A landscape with many peaks, sampled at points; each row gives a point and its height.
From any point a climber steps to the highest of the 2 points nearest to it. It stops when none of these is higher. Distance is the straight distance between rows; heights are no part of it.
J327 height 0.78: [-13 -10 -31 -39 -15  31 -10   7 -14   0   0  31  -5   6  28 -24  48 -12
   9 -30   9  -4   2 -10 -31   4 -12   6  11  22  -3  13 -18 -14   0  -5
  15  -1]
J855 height 6.53: [ 21  12 -32 -32   0  21 -25  12 -21   9 -40   1  21  20  29  10  12   8
 -43  28  17   4  19 -12  20  19  11  11  26  -8  43 -27 -21   9   2 -26
 -21  12]
J854 height 5.65: [-13   5 -25 -12  -4 -12   5 -17  -7  -9  -3   7  -5 -37  -2  -2  12 -21
  10  13 -21 -16 -14  -1  -7  13  22   9  -8 -11   4   9 -11  -1  -1 -11
  20  -7]
J684 height 6.91: [  9  -8  52  18 -14  -4   1   7   0 -35  14   6 -36  -2 -21  -6 -10  19
  11 -26   4  12  36   4 -12 -22 -19 -22  -6   1 -11   7 -16 -12   3  42
  -1  -9]
J917 height 4.07: [ 18 -23 -14 -19 -22   6 -10  -7 -17 -16 -35  12   8   0  18  30   9  18
  -5   2  34   5  28   8  -5  15   5  18  19  -3  22 -21  -7 -15   1  20
 -14   1]
J961 height 3.33: [ -9 -23 -31 -42 -10  36   8 -10  11  13 -20   9  -5   0  38  -4  39 -11
  -8  -8   4   8 -10   0  -5  25  -3  32  -1   0   6  21 -15   3  -3 -14
  -3   4]
J96 height 8.60: [ -2 -12 -14   2  16  16   4   2  38  12  -5 -10 -15  -2  15  15  28   7
  -2   1   8   6 -15   1   6  25 -22   9   7   8  -1  30  11 -11   3  -6
 -16  19]
J996 height 7.75: [-12 -12  21   6  -1   9  24 -12   4   6   8   4  -5 -12 -11 -17  -1 -21
  17 -12 -10   6 -20  17  -8  -2  11  -6 -23  -8 -25  27  -2  13  -6  -9
   6 -10]
J793 height 6.61: [ 10   4  46  15 -14 -13  -7  15 -12 -30  11  13 -31   5 -17  -9   4  30
  10 -30  -3  -3  38   2 -14 -20 -14 -16  -5   4  -4  -5  -5 -20  -1  39
   1  -9]
J112 height 0.26: [-16  23 -20  10  20  -8 -11   1   0  17  -6 -28  12  10 -15  24 -51  -4
 -25  39   4   6   3 -20  21   2 -12   6   8   9  16  -8  -2  12  -1  -1
   0   7]
J439 height 7.73: [  0 -27  22  21  12  -2  15   3  25  -9   9 -18 -18   1 -13   5 -27  -8
  11  -1  25  28 -19  13   4   9 -18  -8  -5  -2 -23  23   0  -1  14  10
 -15  12]
J677 height 7.43: [  5   3 -13 -18   2  12  -1   4  16  11   1  10  -1  13  29 -16  34   5
   4 -25 -19  -3 -21  10   0  11   9   2   2   1  -6   5  10  -6   8  -7
  -2   5]
J227 height 6.39: [ 22 -15  48  27 -11 -15  15 -11  -4 -15  11  -5  11  17 -16  -4 -32  23
   8   0   0  14  16  23   0 -30  16 -12  -7 -14 -20 -20   1  17 -11  24
 -19  -3]
J145 height 7.06: [  1 -33  22  12   5  -3  11 -20   2 -22  -6 -13  -4  -9 -12  19 -50 -15
  12  14  24  27   0  13   2  -1   5  -6  -6  -2 -16   5 -16   9   0  22
  -7 -15]
J434 height 4.60: [ -9  -3  17   0   4  -5   0  16  11 -18  17   1 -27 -13  -9 -14  32   5
  25 -31 -12 -10   3   0 -18 -11 -19 -10   2  10 -19  32   2 -16   2  10
  12  -6]
J845 height 1.83: [ 13  27   6  23  -2 -20 -16  11 -19   5  -5 -16  40  18 -16   6 -24  18
 -24  24   0  -5  10  -8  22 -23  13   1  16  -4  16 -48  21   1   6  -7
   1  16]
J493 height 2.42: [-24 -13  -3  15  33  19   9  -7  33  14  -2 -16  -5  -8 -13   5 -19 -18
  -8  20   0  21 -29   7  17  25  -3   5  -4   2  -4  42   3  20   7 -28
  -8   9]
J134 height 1.69: [ -1  21 -28   6  12  10  -3  11  33  36  -7  -6  -2  25  19  -8   5  16
 -37  20 -14  11  -1  -9  25   8   0  -1   8  -2  12 -10  10   9  10  -6
 -24  23]
J28 height 5.95: [  6  13  41   2  -4 -20  -3  24 -11 -28  24  17 -12  11  -9 -33  28  29
  17 -40 -33 -15  22   3  -8 -36   5 -11 -15  -8 -11  -3  -3  -5   7  12
  20 -21]
J55 height 6.81: [-30   9 -12 -11  11  16  13 -12  14  13  -1  12  -8 -30   4 -15  29 -28
   1  -9 -13 -11 -30  12  -4  26  16  12 -11  -1  -4  38   2  12  -4 -35
  17   0]
J890 height 5.86: [ 31  14   9   8  -9 -18 -24  20 -20 -26 -20  18  20  10  -1   8  13  36
  -6 -14  15 -11  28  13   4  -1  16  -2  23  -6  22 -49  24 -22  10  10
  -7  16]
J177 height 0.70: [-11  -6   3  -1  -7  22   7  11   0  12  12  20 -16   3   2 -26  14 -19
  20 -28  17  -1  -8   3 -20  -3 -20 -10  -3  20 -18  25   2  -7  -4  -5
   7  -4]
J483 height 2.20: [-19  12 -37 -10  19   4  -8  -3  11  20  -7  -9  -5 -13   4  13   4 -13
 -21  24 -19  -3 -17 -23  17  16   7   8   4   2  17  12  -4  15   1 -27
   3   3]
J785 height 7.05: [-16  15  14  17  11  -1  34 -12   5  23  14   4   8   3 -16 -18 -22 -29
   2   9 -14   1 -29  11   3  -7  15  -8 -27  -6 -19  16  -2  34 -10 -25
  10  -1]
J829 height 3.50: [  5 -12 -29 -26  -4  25   0   0  19  15 -11   5  -9  10  37  -2  29   4
  -8   0  11   4  -6   0   0  24 -11  11   5   5   9   5  -4  -6  -1  -5
 -13   7]
J790 height 6.56: [  8   7 -29  -8   1  11 -14   2 -16  19 -21  -3  18  12   7  21 -14   0
 -24  34  13   2  16 -15  14  10   0   7  14  -4  29 -24  -7   9  -3  -7
 -14   1]
J338 height 7.18: [ -8 -12 -32 -33   2  18  -3 -27 -11  -1 -28  -6  18  -2  12  32 -17  -9
 -16  44   4  11  14  -5  22  27  18  31  -4 -15  17   1 -31  23  -3 -10
  -8 -11]
J126 height 7.47: [  6 -29  37  21   4 -12  12  -2  12 -22   8 -12 -28  -5 -20   5 -31  -2
  18  -9  21  22  -4  13  -8  -8 -13 -16  -7  -6 -24  11  -7  -4  10  28
 -13   2]
J166 height 3.65: [ 17  -1 -29 -28  -9  12 -15   3  -4   6 -14  13   8  14  34   4  28   5
  -6  -1  -3  -4  -1  -7   1  14   4   4  11   0  15 -13  -3 -10   3  -6
  -5   5]
J605 height 6.42: [  6  14 -22   1   6  13 -11   1  -5  21 -22 -12  17  15  -2  24 -35  10
 -39  46  29  13  22  -6  21  14 -11  10  11  -3  26 -19 -10   9  -2   4
 -24  13]
J645 height 5.32: [  1 -32  26  -3 -30  19   7 -21  -9 -18   0  15 -18 -10  -1 -12   4  -4
  18 -27  -9  14  25  10 -23 -15  12  -7  -7  -1 -16  16 -16   3  -5  25
   4 -22]
J27 height 6.43: [-19   6  -2   0  11  -1  11  -7  14   0   5   0  -5 -36 -10 -14  27 -17
  10 -12 -20 -16 -32  10  -8  17   8   4  -9   0  -8  37   9   2   1 -30
  22  -2]
J159 height 4.83: [  4  -6  12   5  -7  -6  -3  12   1 -15  14   7 -24  -7  -9  -2  14   7
  20 -23   5  -5  17  -6 -21 -10 -19 -13   1  11  -6  10   1 -24  -1  23
   5  -6]
J625 height 1.64: [ -3  12   9  17   3 -34   0   2 -12 -11  12 -20   8 -10 -24  15 -37  -4
   4  15  -4 -13 -10 -13   6 -18  -1   0  -7  -5   2 -15   8   6  -1   2
  13  -9]
J686 height 6.59: [ -5  30 -11   1   9  -5   4  -2   7  29   8   4  15  11  12 -18   6  -7
 -13  12 -37 -11 -25 -10  17  -1  23  -6  -6  -7   6 -17  11  20   4 -32
   8   4]
J497 height 0.79: [-12  -1  -3 -17  -7  21   4   6  -1  10  12  22  -8   6  14 -32  35 -11
  15 -38  -3 -10  -2   7 -21  -1   0  -4  -5  16 -18  17  -1 -12   0  -1
  13  -6]
J294 height 1.96: [ -1  23 -10  21   8  -9  -6  -3  25  19  -2 -29  15  22   3  17 -28  26
 -29  34   2  12  11  -1  31   5  -4  12  10  -4   2 -20  14   0   8  11
 -19  32]
J345 height 5.64: [ -5 -30  40   7 -13   9  14 -17   4 -23   8  -3 -25 -20 -17 -13  -9  -8
  25 -25  -8  21   7  13 -14 -12  18  -8 -20  -8 -25  28 -15   9   0  21
   7 -19]
J608 height 1.19: [  3   2  18 -15 -12   2 -17   9 -19 -15  14  32  -5  12   3 -39  39  10
  18 -42 -27 -10  27   5 -21 -22  13 -14  -1   7 -10   1 -10 -14   2  16
  16 -20]
J830 height 0.57: [-10  12  12  13   2 -15  15  13   0   7  26  -2 -10  -5 -20 -18  -9 -18
  15  -8  -6 -11 -21  -7 -15 -16 -15  -9 -14   3 -10  11   7   7 -10 -15
  13 -12]
J393 height 0.45: [  1  19  11  13   1 -37   0  23  -3 -10  15 -14  -5  -7 -14   9   3  11
  12  -3   1 -21  -3 -22  -1 -19 -29  -5   1   9   5 -19  21 -16   6   5
  12   6]
J724 height 5.89: [  4 -26  44  17 -10  -3  20 -22   1 -26  11  -4 -14  -8 -15  -6 -17   0
  21 -16 -14  15   6  18  -2 -20  20  -8 -19 -15 -26  15 -15  17  -7  21
  -3 -25]
J237 height 2.28: [-13  10 -25  -2  19  19   3  -1  17  34  -4   3  -7   1   9  -2   5 -16
 -15  12 -17   1 -20  -9  12  15   2   3  -4   6  11  14   0  21  -3 -26
  -4   2]
J464 height 5.16: [ 21  -5  31  13 -22  12  -1   9 -16 -11  12  33  -8  15  -8 -25  -3   9
  11 -18  18  11  32  15 -22 -21 -11 -22  -2   6  -7  -9  -8 -12 -10  19
 -15  -3]
J60 height 5.50: [  5   6 -17  -9  -6 -13 -16  11 -30 -10 -25   1   6 -14   4  28   3   6
   1   3  20 -21  11 -17  -7   6  -7   2  18   8  31 -26   3 -16   3   6
   6  -4]
J852 height 1.32: [ 15   5  16  -8 -16  -7 -13  11 -24  -9  13  28   4   9  -3 -27  19   8
  14 -26 -17 -11  12   0 -19 -20  10 -18  -2   0   5 -19   0 -10  -8   4
  12 -16]
J851 height 8.23: [  1  -9   2  20  17  -1  12   6  41   8  11 -23 -11   1   0   7   5  10
   5   0  10  11 -18  17   7  15 -22   1   3   2 -16  28  15  -7   5   1
 -20  24]
J487 height 6.74: [-11 -25   2  -7   6  25  12 -14  28   9  -4  -1  -7  -5  16  -5  25  -3
  10 -20  -8   8 -20  27  -1  25  10  16  -6  -3 -17  35  16   0  -1 -10
  -4   0]
J238 height 3.91: [ 10   0  -6  -5   9 -22  -7   7  14 -11   8  -8  -4  -4  10  14  38  16
  16 -15 -16 -19  -6  -4   7   2  -5   0  12   1  -2  -3  15 -23  11   7
   7   8]
J297 height 6.19: [ 20  14 -12   8   0  -1 -17  10 -23  -1 -30  -1  30  10  -4  23 -12  20
 -28  21  35   0  23   7  11  10   3   7  20  -5  26 -41  10  -9  -2   8
 -19  11]
J736 height 7.45: [-13 -11 -27 -26   8  24  11 -34  -6  -1 -15  -5   9  -5   0  19 -29 -23
  -8  45   8  19   3  -3  16  29  14  21 -16  -5   4  16 -30  30  -8 -16
  -3 -15]
J448 height 2.50: [ -9 -29  -5   3  14  29  15  -9  32  10  -8 -13 -14  -4   5  10 -18 -16
  -1  19  19  29 -19   9  13  29 -12  13  -3   2  -6  35  -4  12   5 -11
 -17   2]
J822 height 8.42: [-13 -10 -13  -7   5   5   1  10   4  -2   7  -1 -22 -18  -2   3  21 -15
  20 -12  15  -9 -12 -18 -17   5 -24  -3   8  18  -1  34   0 -17  -4  -3
  13   1]
J426 height 7.58: [-24   6   5  16  26   4  13  -9  32  23   9 -18   5  -3 -11  -5 -11  -7
 -13   6 -28   2 -28  19  22  11  19   8 -17 -13 -14  28  14  27   6 -28
  -5   9]
J920 height 2.77: [  4 -12 -21 -19 -16  23   1  -2  -9  18  -9  16  -1   3  15  -3   0 -18
   1   4  19  -1  -2 -12 -11   6 -11   3   0   6  10   2 -10   1 -13  -9
  -8  -9]
J81 height 3.77: [ 15 -10 -27 -30 -11   0 -15   1 -11  -9 -22   3   6  -2  30  19  32   7
  -5   3   8 -13   9  -8   0  18   2   6  20  -1  19 -14  -5 -15   3   3
   0   4]
J862 height 7.07: [  2 -12   5 -14  -8  26  11  -5  23  13   3  16  -2  15  25 -19  29   3
  11 -29  -6   7  -6  28  -7  16   5   6  -7   3 -19  14  10  -3   0   3
  -8   0]
J758 height 6.40: [-10  30 -27 -11  13  -5  -3   2   8  19  -2   6   2  -5  13 -17  17 -16
 -11  10 -37 -17 -29 -17  15   4  21  -3  -1  -1  15  -6   8  15   4 -32
  13   0]
J372 height 0.51: [ -2  10   6   8  -5 -24   2  17  -7  -4  21  -8  -9  -5 -16  -5  -4  -5
  13  -8  -6 -14 -11 -16 -12 -19 -17  -9  -3   7  -1  -4  12  -7  -2  -2
  14  -7]
J187 height 6.05: [ 25   9  -9   2  -6  -9 -20  10 -17  -5 -19   8  23   6   5  17   1  24
 -10   7  18  -4  20   7   5   6   8   2  19  -7  20 -39  15 -19   1  10
 -14  14]
J206 height 6.95: [ -4  -8 -36 -35  -3  19  -4 -16 -19   7 -26  -2  12   2  24  22  -1  -7
 -20  29   8   3  14  -9   9  23   7  26   4 -12  24  -4 -26  16  -7 -17
  -8  -7]
J298 height 6.17: [ 13 -16  56  23  -5 -21  28  -9  -1 -18  20 -10  -4   7 -19 -10 -30  11
  10  -7 -11  13   5  22   0 -32  11 -15 -19 -20 -26  -3 -10  26 -10  18
  -6 -14]
J510 height 4.47: [ 10 -40  -9 -38 -37  29 -11 -20 -33 -10 -21  33   9  -1  22  -9  24  -2
  -3 -15  14  11  28   3 -28  -5  13  13  11  -6  13  -5 -25  -3 -15   5
   2  -9]
J951 height 5.73: [ 18  16 -14 -11  -9 -11 -26  22 -24  -3  -8  13  12   3   4  -2  15  -2
   0  -2  11 -22   6 -19  -6  -2  -3  -8  17   4  27 -31   8 -19   0 -11
   6   0]
J80 height 8.20: [-15  -4  28  26  23 -17  13   7  24  -6  24 -28 -10 -15 -23  -8  -4  -2
   6  -8  -9   1 -37  11   5   1 -16  -2 -11  -6 -19  35  14   9   5 -22
   2   8]
J837 height 3.10: [-13 -26 -33 -52 -20  42   5 -20 -12   2 -19  27   2   0  40 -21  41 -17
  -9 -17   8   5   0  -8 -22  14   4  28   1   3   4  13 -24   6 -12 -20
  13  -2]
J577 height 5.31: [  7   1   3   0 -12 -19 -14   9 -31 -19 -17   6   0 -16  -8  22  -5   3
   4 -13  18 -21  21 -13 -11  -6  -5  -7  14   9  28 -25   1 -16  -1  20
  12  -8]
J143 height 6.04: [-12  11  -9  -7   6 -11   4  -6   5 -11  13   4  -5 -29  -2 -14  26 -10
  15 -10 -33 -20 -22  -2  -1   3  16   1 -13 -11  -8  12   4   2   3 -19
  22  -7]
J352 height 2.69: [  0 -22  -8  -5 -10  16   5  -6   0  14  -3   4  -8  -1   4   7 -14 -18
   5   6  16   9  -3   0  -8   7 -10  -1  -5  -2  -1   7  -7   2  -8  -4
  -9 -10]
J860 height 3.76: [ 15   2  -8  -6  -5 -26 -14   9  -5 -18  -8  -4   3  -4  15  22  36  21
  12 -12   2 -19   9 -11   3   0  -5  -7  16  11   9 -18  15 -28  12  18
   9   7]
J655 height 5.62: [ 41   2  12   5 -13   3 -21  12 -22 -23 -10  35  13  10  -4  -6  22  31
  -4 -13  26   3  34  21 -10  -3   8  -7  17  -1  17 -35  11 -26  -6  14
 -18  10]
J755 height 4.77: [  2 -36   1 -27 -33  26 -12 -17 -25 -18 -11  29  -3  -8  10 -15  24  -3
   5 -29  -4   6  33  -1 -28  -6  14   4   6   4  -3   1 -25 -10  -9  14
   9 -13]
J149 height 7.94: [  1 -13  15  25  14  -9   9  -3  34  -4   8 -27 -14   7  -9  16 -31   8
   1  16  18  21 -16  10   9   9 -18   0   4  -3 -22  12   7  -2   8  14
 -23  22]
J861 height 6.33: [  9  17  -8  15   5   1  -8   1 -15  14 -18  -9  26  18  -7  27 -43  12
 -31  38  38  13  23   2  16  10 -11  10  10   1  17 -29   0  -1  -5  13
 -24  12]
J282 height 7.74: [ -9   7 -20 -20  12  17   0  -2  18  20  -6   9  -1   6  28 -13  38  -3
  -7 -16 -27  -7 -29  -1   6  20  15   7  -1   1  -2   6   7   5   4 -18
   6   4]
J532 height 4.23: [  8 -38 -10 -28 -33  15 -11 -16 -27 -16 -27  16   5  -8  18  18  11   5
  -3  -7  19   4  33   4 -16   8  10  22  12  -6  21 -13 -20  -7  -6  15
  -1 -10]
J319 height 5.93: [ 16  27 -11 -14  -6 -11 -20  21 -15   1   0  11  11  10  13 -16  19  -6
   3   0 -10 -20  -8 -26  -1  -6  -1 -13  15   6  22 -33  12  -9   1 -22
  13   4]
J148 height 6.62: [ 16 -12  22  15  -9 -11   5 -13  -5  -5   5  -5   6   1 -11   7 -31   7
   9   2   8   9   9  14  -3 -14   4  -5  -7  -9 -11 -13  -1   2  -3  21
 -11  -9]
J200 height 6.29: [  9  11  36   7 -10 -12 -12  23 -11 -28  23  18 -22  13 -10 -28  23  28
  17 -37 -17  -8  41   2 -15 -31 -15 -15  -6   5  -7   3  -7 -17   3  28
  12 -13]
J441 height 4.37: [ -7  -6   3  -9  11  -6  -4  10  10 -19  10   0 -18 -12   5  -9  60  10
  24 -35 -18 -18  -1   3 -18  -7 -13  -5   8  15 -13  33   6 -29   8   8
  22   0]
J165 height 7.90: [-12   2  23  30  28 -11  13   2  31   3  18 -32   1  -4 -20   0  -9   9
  -3  -2 -20   7 -37  18  17   5  -1   5  -9 -12 -21  33  15  16   9 -22
  -7  10]
J821 height 1.92: [-10  30 -11  22  10  -6 -13  -1  14  25  -1 -30  29  31 -10  12 -40  16
 -45  43  -5  14  15  -7  39  -9   4   5  15  -2  12 -27  12   8   9   8
 -12  26]
J979 height 3.94: [ 13 -16 -19 -28 -15  -2 -10  -4 -13 -20 -29   9   1  -3  29  32  30  19
   2  -7  25  -7  26   2  -3  18   1  12  21   2  18 -13  -7 -23   1  26
  -7   9]
J926 height 6.73: [  7   2 -35 -27   4  16 -14  -7 -22  11 -36  -4  19  12  21  22  -2  -1
 -31  31   9   1  15 -15  19  16  12  15  17 -12  35 -20 -23  16  -3 -17
 -11   0]
J654 height 5.15: [ -8   0  -5   0  -2 -21  -4  -4 -18 -18  -6  -6  -8 -34 -10  28 -11 -14
  15   4   7 -17   0 -15  -9   0  -4   2   2   5  15   3  -4  -9  -1  13
  18 -13]
J525 height 0.90: [ -6 -14 -11 -26 -18  30 -11   6 -16  -3   3  35  -7   3  15 -30  35 -10
  15 -36   5  -1  13  -2 -32  -4  -5  -2   4  21  -8   8 -11 -16  -6   6
  13  -7]
J802 height 0.64: [ -8   3   6  11  -3  11  16  11   6  20  15   9 -16   6  -7 -17  -8 -21
  14 -10  14   3 -18   1 -11  -6 -19 -11 -10  11 -17  15   7   5  -6 -13
   1   0]
J574 height 1.42: [ 19  11  22   8 -13 -24  -7  14 -25 -16  16  14  14   7 -15 -14   3  16
   7 -16 -16 -14  12  -1  -7 -29   9 -14  -3  -6   7 -31  11  -5  -2  -1
   7 -16]
J347 height 7.38: [-14   1  35  18  10  -6  36  -6   8   1  17  -7  -3  -8 -24 -16 -16 -20
  14 -11  -8   6 -29  25  -1 -14  10  -9 -30 -16 -36  25   0  27  -7 -23
   6 -10]
J676 height 7.26: [ -5 -18  12  15  18 -13   6 -16  10 -15   2 -29   8  -2 -18  24 -57 -10
   5  23  14  21  -9   7  15   0   3   0  -6  -4 -21   4  -8   8   4  17
  -8  -7]
J590 height 0.29: [-18  25  -6  22  20 -28  -6   1  -1  11  -1 -36  20  10 -18  28 -55   4
 -27  34   9   2   1 -16  23  -7 -12  10   8  11   9 -25   8   3  13   9
   6  14]
J756 height 1.04: [-12  -6  -2 -25 -13  22 -17  -3 -19  -9   9  34  -8   7  11 -46  42  -3
  15 -49 -18  -3  29   3 -32 -15   4 -11   4  21 -20  12 -20 -13   2  15
  22 -11]
J620 height 6.80: [  8 -27  16   4 -10  -2   7 -18  -8 -15  -4   1  -4 -11  -8  17 -24  -1
  13   1   9   8  12   9  -6  -4   9  -2  -6  -5 -10  -1  -9   1  -3  24
 -10 -17]
J411 height 4.11: [  3   7  -1 -11   5 -15  -6  10   7 -14  15   3  -7  -2  11 -14  45   7
  22 -29 -27 -22  -9  -6  -7  -5  -2  -8   3   4  -9   2   9 -17   8  -2
  18  -3]
J401 height 2.36: [-27   4 -17   6  28  22  12  -8  24  26  -3  -8  -9  -9  -7   2 -19 -23
 -14  20 -13  15 -26  -1  18  24   2   5  -8   3   1  35  -4  32   0 -32
  -5   5]
J59 height 7.21: [  7 -23  52  25  -5 -13  10   4   8 -32   8  -7 -35  -7 -21   2 -22  11
  12 -20  17  18  17   8 -10 -14 -16 -17 -10  -3 -18   8 -17 -12   6  38
  -6  -6]
J783 height 2.05: [  0   9 -16   6   6 -13  -7  -4   6   9  -7 -20  12   2   5  28 -15   7
  -9  24  -4  -6  -2  -7  19   6  -2   6   6  -4  10 -13  10  -3   8   5
  -8   5]
J198 height 1.87: [ 17  17 -13  12  -3   8  -3   3   6  25   4   0   8  21   3  -1 -21  12
 -24  28  18  14   8   2  12   0 -11  -7   5  -1   5 -21   8  -4  -5   1
 -30  24]
J892 height 5.74: [  1   9  35  -3   0 -19  19  16  -1 -18  30   9  -5   2  -7 -36  29  19
  19 -37 -37 -15   0  11 -10 -26  13  -8 -21 -18 -26   6   2   8  -2   2
  18 -17]
J681 height 7.44: [ -6 -14  -1  10  18   0   7 -21  15   4   0 -25   7  -3 -15  16 -42 -13
   3  28  -3  18 -12   4  15  11   8   4 -12  -4 -16  17  -7  13   1  -1
  -7  -1]
J144 height 1.58: [  3   8  28  26   1 -32  -1   1 -23 -16   4 -12  19  -8 -24  15 -39   7
   2   9   3 -11   4   0   5 -26   9   0  -5  -4   5 -31   2   9  -4  16
   7 -14]
J178 height 6.06: [  6  13  20  -3  -5 -14  14   4   1  -4  20   8  12   6   4 -26  26  11
  16 -23 -34 -15  -8  15   0 -18  25  -5 -18 -16 -23  -8  11   9   0  -9
  11 -17]
J378 height 5.38: [ -5   5 -11  -7  -4 -16  -3 -11 -13 -11  -3  -4   0 -26 -10  12  -4 -16
   9   8 -13 -13  -3 -11  -5   1  11   2  -4  -8   7  -3  -3   0   3  -1
  16 -13]
J243 height 7.85: [-11 -10  11  20  21  -9   5   5  18  -2  15 -24 -15 -16 -19   9 -13  -9
  12  -3   3   2 -30  -3  -4   2 -21  -1  -5   3 -14  28   8   1   0  -8
   2   5]
J281 height 1.78: [  2  27  -6  18   0 -20 -11   2 -23  10  -1 -14  27   9 -17  11 -37  -5
 -15  30   6  -9   1 -17  14 -17  -2  -1   7   3  20 -35  14   8  -4  -8
   5   2]
J816 height 1.88: [  6  28  -4  19   4  -6 -19   4  -7  23  -9 -16  42  34 -14   3 -29  14
 -41  34  -2   6  18   0  31 -20  17  -4  17  -8  18 -43   9  10   0 -11
 -10  23]
J528 height 0.23: [-12  12 -17   3  14   5   1  -2   5  22  -2 -13   1   2  -5  14 -43 -20
 -15  34   6   7 -13 -18   8   4 -11   2   0   7   7   4 -10  14  -7  -9
  -6   1]
J271 height 1.75: [ 13  27 -18   1   1   5 -11  21  18  27   3   4   4  23  20 -16  15  12
 -21   7 -10  -2 -13 -11  14   3  -6  -5   8  -1  10 -19  16  -3   7  -9
 -15  20]
J902 height 7.71: [-17 -12 -14  -8  19  13  10 -30   6  -4  -6  -6   5 -14 -13  16 -34 -28
   0  41   3  17 -13   1  13  26  12  13 -15  -7  -5  24 -23  21  -3 -10
   0 -12]
J841 height 0.35: [ -2  20   6  32  13 -36   3   8   9 -10   0 -33   5  -3 -13  33 -37  16
 -11  17  25  -7   0 -10  14  -5 -27   6   6   9   1 -20  20 -15  10  25
  -5  20]
J743 height 6.32: [  7  16   3   0  -1 -12   7  -1   0  11  15   8  18   5  10 -21  13   2
   8  -6 -37 -12 -20   5   5 -12  23  -4 -14 -16  -5 -11  12  10  -1 -17
   9  -5]
J540 height 1.50: [ 19   9  28  15  -9 -30 -10  13 -28 -19   4   4  17   0 -22   5 -16  21
   2  -8   1 -13  19   2  -3 -30   7  -5   2  -5  11 -42  11  -4  -5  10
   0 -13]
J572 height 7.97: [-15 -10   1   4   7   2   3   6   9  -2   8  -8 -20 -26 -18  -5   3 -23
  20  -9  10  -3 -23 -11 -21   8 -20  -9  -1  13  -6  44   0  -2  -7 -11
  12  -7]
J131 height 6.14: [  3  22 -24 -21   0  -8 -14  10 -11   9  -1  11   7   4  21 -16  21 -12
  -3   2 -21 -21 -23 -20   1   1   9 -10   5   5  17 -20   9   1   2 -28
  17   0]
J114 height 1.71: [ -6  25  -2   6  -1 -29  -6   2 -21   0  11  -9  11 -11 -22   3 -29 -15
   2  27  -7 -16 -11 -20   3 -12   5  -5  -3   0  16 -24   8  11  -2 -11
  14  -9]
J930 height 2.56: [ -9 -12 -14   9  14  27  12  -4  29  27  -4 -14 -11  17   0   8 -27  -6
 -15  28  16  29  -8   2  19  20 -14   8  -5   2  -4  21  -6  17   2  -7
 -22  14]
J949 height 5.35: [ 39  -2  25  11 -22   8  -8   7 -17  -9  11  31   2  19  -7 -19   8  21
   7 -12  14   6  31  18 -18 -15  -1 -14   5   2   5 -22   0 -19 -11  15
 -21   5]
J703 height 0.32: [-16  36  -1  33  12 -28  -3   8   1   0  -6 -37  23  10 -14  30 -46  21
 -30  33  25   1   3  -8  27  -8 -17  10  12   9  10 -31  16  -3  15  22
  -1  32]
J104 height 7.30: [-19   4 -18 -26   9  26   8 -10  14  14 -10  15   0 -11  29 -22  46 -23
  -4 -21 -18 -14 -29   8  -7  24  21  13  -7   4  -5  26   1   6   2 -22
  18   1]
J834 height 7.68: [-12   1  30   1  -4  -5  20  -2  -4 -19  17   8 -20 -28 -24 -29  12  -7
  20 -27 -26  -6  -2  12 -18 -16  14  -9 -22 -13 -28  30  -8  10  -3  -3
  29 -21]
J999 height 5.05: [  1 -23  12 -14 -26  17  -1 -20 -21 -12  -2  26  -7 -11   5 -16  18  -5
  11 -28 -16   7  22   4 -25 -13  21  -4  -4   3  -7   6 -14  -4  -8  13
  10 -18]
J290 height 4.92: [  7  -8  13  -1 -16  10  -6   7 -11 -10  11  23 -16   6   1 -13  14   5
  14 -23  10   2  22   1 -22  -9 -12 -11   1   9  -7   3  -8 -20  -2  23
  -4  -7]
J985 height 2.62: [  7 -17 -14   2  -3  17   9  -8   9  17  -5  -5  -1  12   1  10 -26  -6
  -6  21  21  21  -3   4   8  12 -11   4  -2   0  -4   2  -4   9  -3   2
 -21   4]
J966 height 5.06: [ -2 -10  -3  -7  -6  -9  -9   5 -13 -19  -2   2 -16 -19  -2  16   7  -4
  15 -14  17 -15  15 -12 -16  -3 -18  -7  11  17   9   2  -1 -22   0  25
  13  -5]
J342 height 0.41: [  0  12   9  23  11 -42  -1  15   7 -17   9 -25  -5 -11 -12  30  -3  15
   6   3  14 -21  -4 -18   8 -12 -29  -4   4  13   3 -13  22 -18   8  16
   8  14]
J270 height 2.12: [ -8  12 -26  -1  21 -11  -8 -10  14   9 -10 -25   7  -7   1  22  -2   0
 -11  25 -25  -8 -11 -13  25  14  13   8   4  -6  12  -2   3   5  13 -10
   4   7]
J458 height 2.88: [ -3 -22 -25 -33 -26  34  -1  -3 -18  10 -11  24   4  -1  27  -8  16 -17
  -1  -7  20   2   2 -13 -21   6  -9  12   3   5   5   9 -19   0 -11 -11
   2  -8]
J539 height 8.24: [-20  -1  30   2  -4  10  29  -7   0   1  11  17  -8 -17 -15 -33  19 -22
  20 -34 -12  -4  -9  21 -20 -12  18  -5 -28  -6 -33  34   0  15  -5 -11
  19 -17]
J637 height 2.01: [  5  23 -21  12  10 -12 -11   6   9   7 -11 -21  15  13   8  26 -11  22
 -19  28  10  -1  11  -7  23  10  -4   6  16  -4  19 -26  17  -8  10  10
  -8  18]
J456 height 1.81: [ 14   9  -7   4  -2   6  -1  12   9  25  10   2   4  19   8  -7   0   5
  -9   5  -2   2  -9   3   7   3  -5  -4   2  -3   1 -13  13  -1  -2  -4
 -17  11]
J541 height 8.94: [ -6  -5 -17   2  14   5   2  11  26  10   6  -8 -17  -7  11   9  27  -4
   5  -2   7  -6 -18  -6  -3  14 -26   0   8  14   0  26   9 -18   3  -9
  -1  10]
J254 height 6.82: [ -7  20  -6   9   7   6  16 -13   6  32   5   6  16   5   2 -13 -10 -21
 -11  18 -21  -1 -17   4   9  -6  20  -7 -16  -2  -7   2   5  28 -11 -28
   1   0]
J746 height 1.91: [  4   9  -4  24   5   7   6  -7  23  26   5 -17   6  27  -4   5 -37   9
 -25  34   9  25   2   6  23   4  -8   0   3  -5  -5  -8   7   8   3   6
 -30  26]

Call two points neighbours if one is among the 2 nearest of the other. Go from one point of each pair to the other, from neighbour to neighbour, staying as high as possible. Name the lowest point that can't be avoided.
J541 / J80 => J243
J539 / J80 => J892
J282 / J80 => J966
J539 / J902 => J159

Where does a climber stop that starts at each point below?
J577 => J539
J28 => J541
J637 => J902
J743 => J539
J985 => J902
J861 => J902
J148 => J902
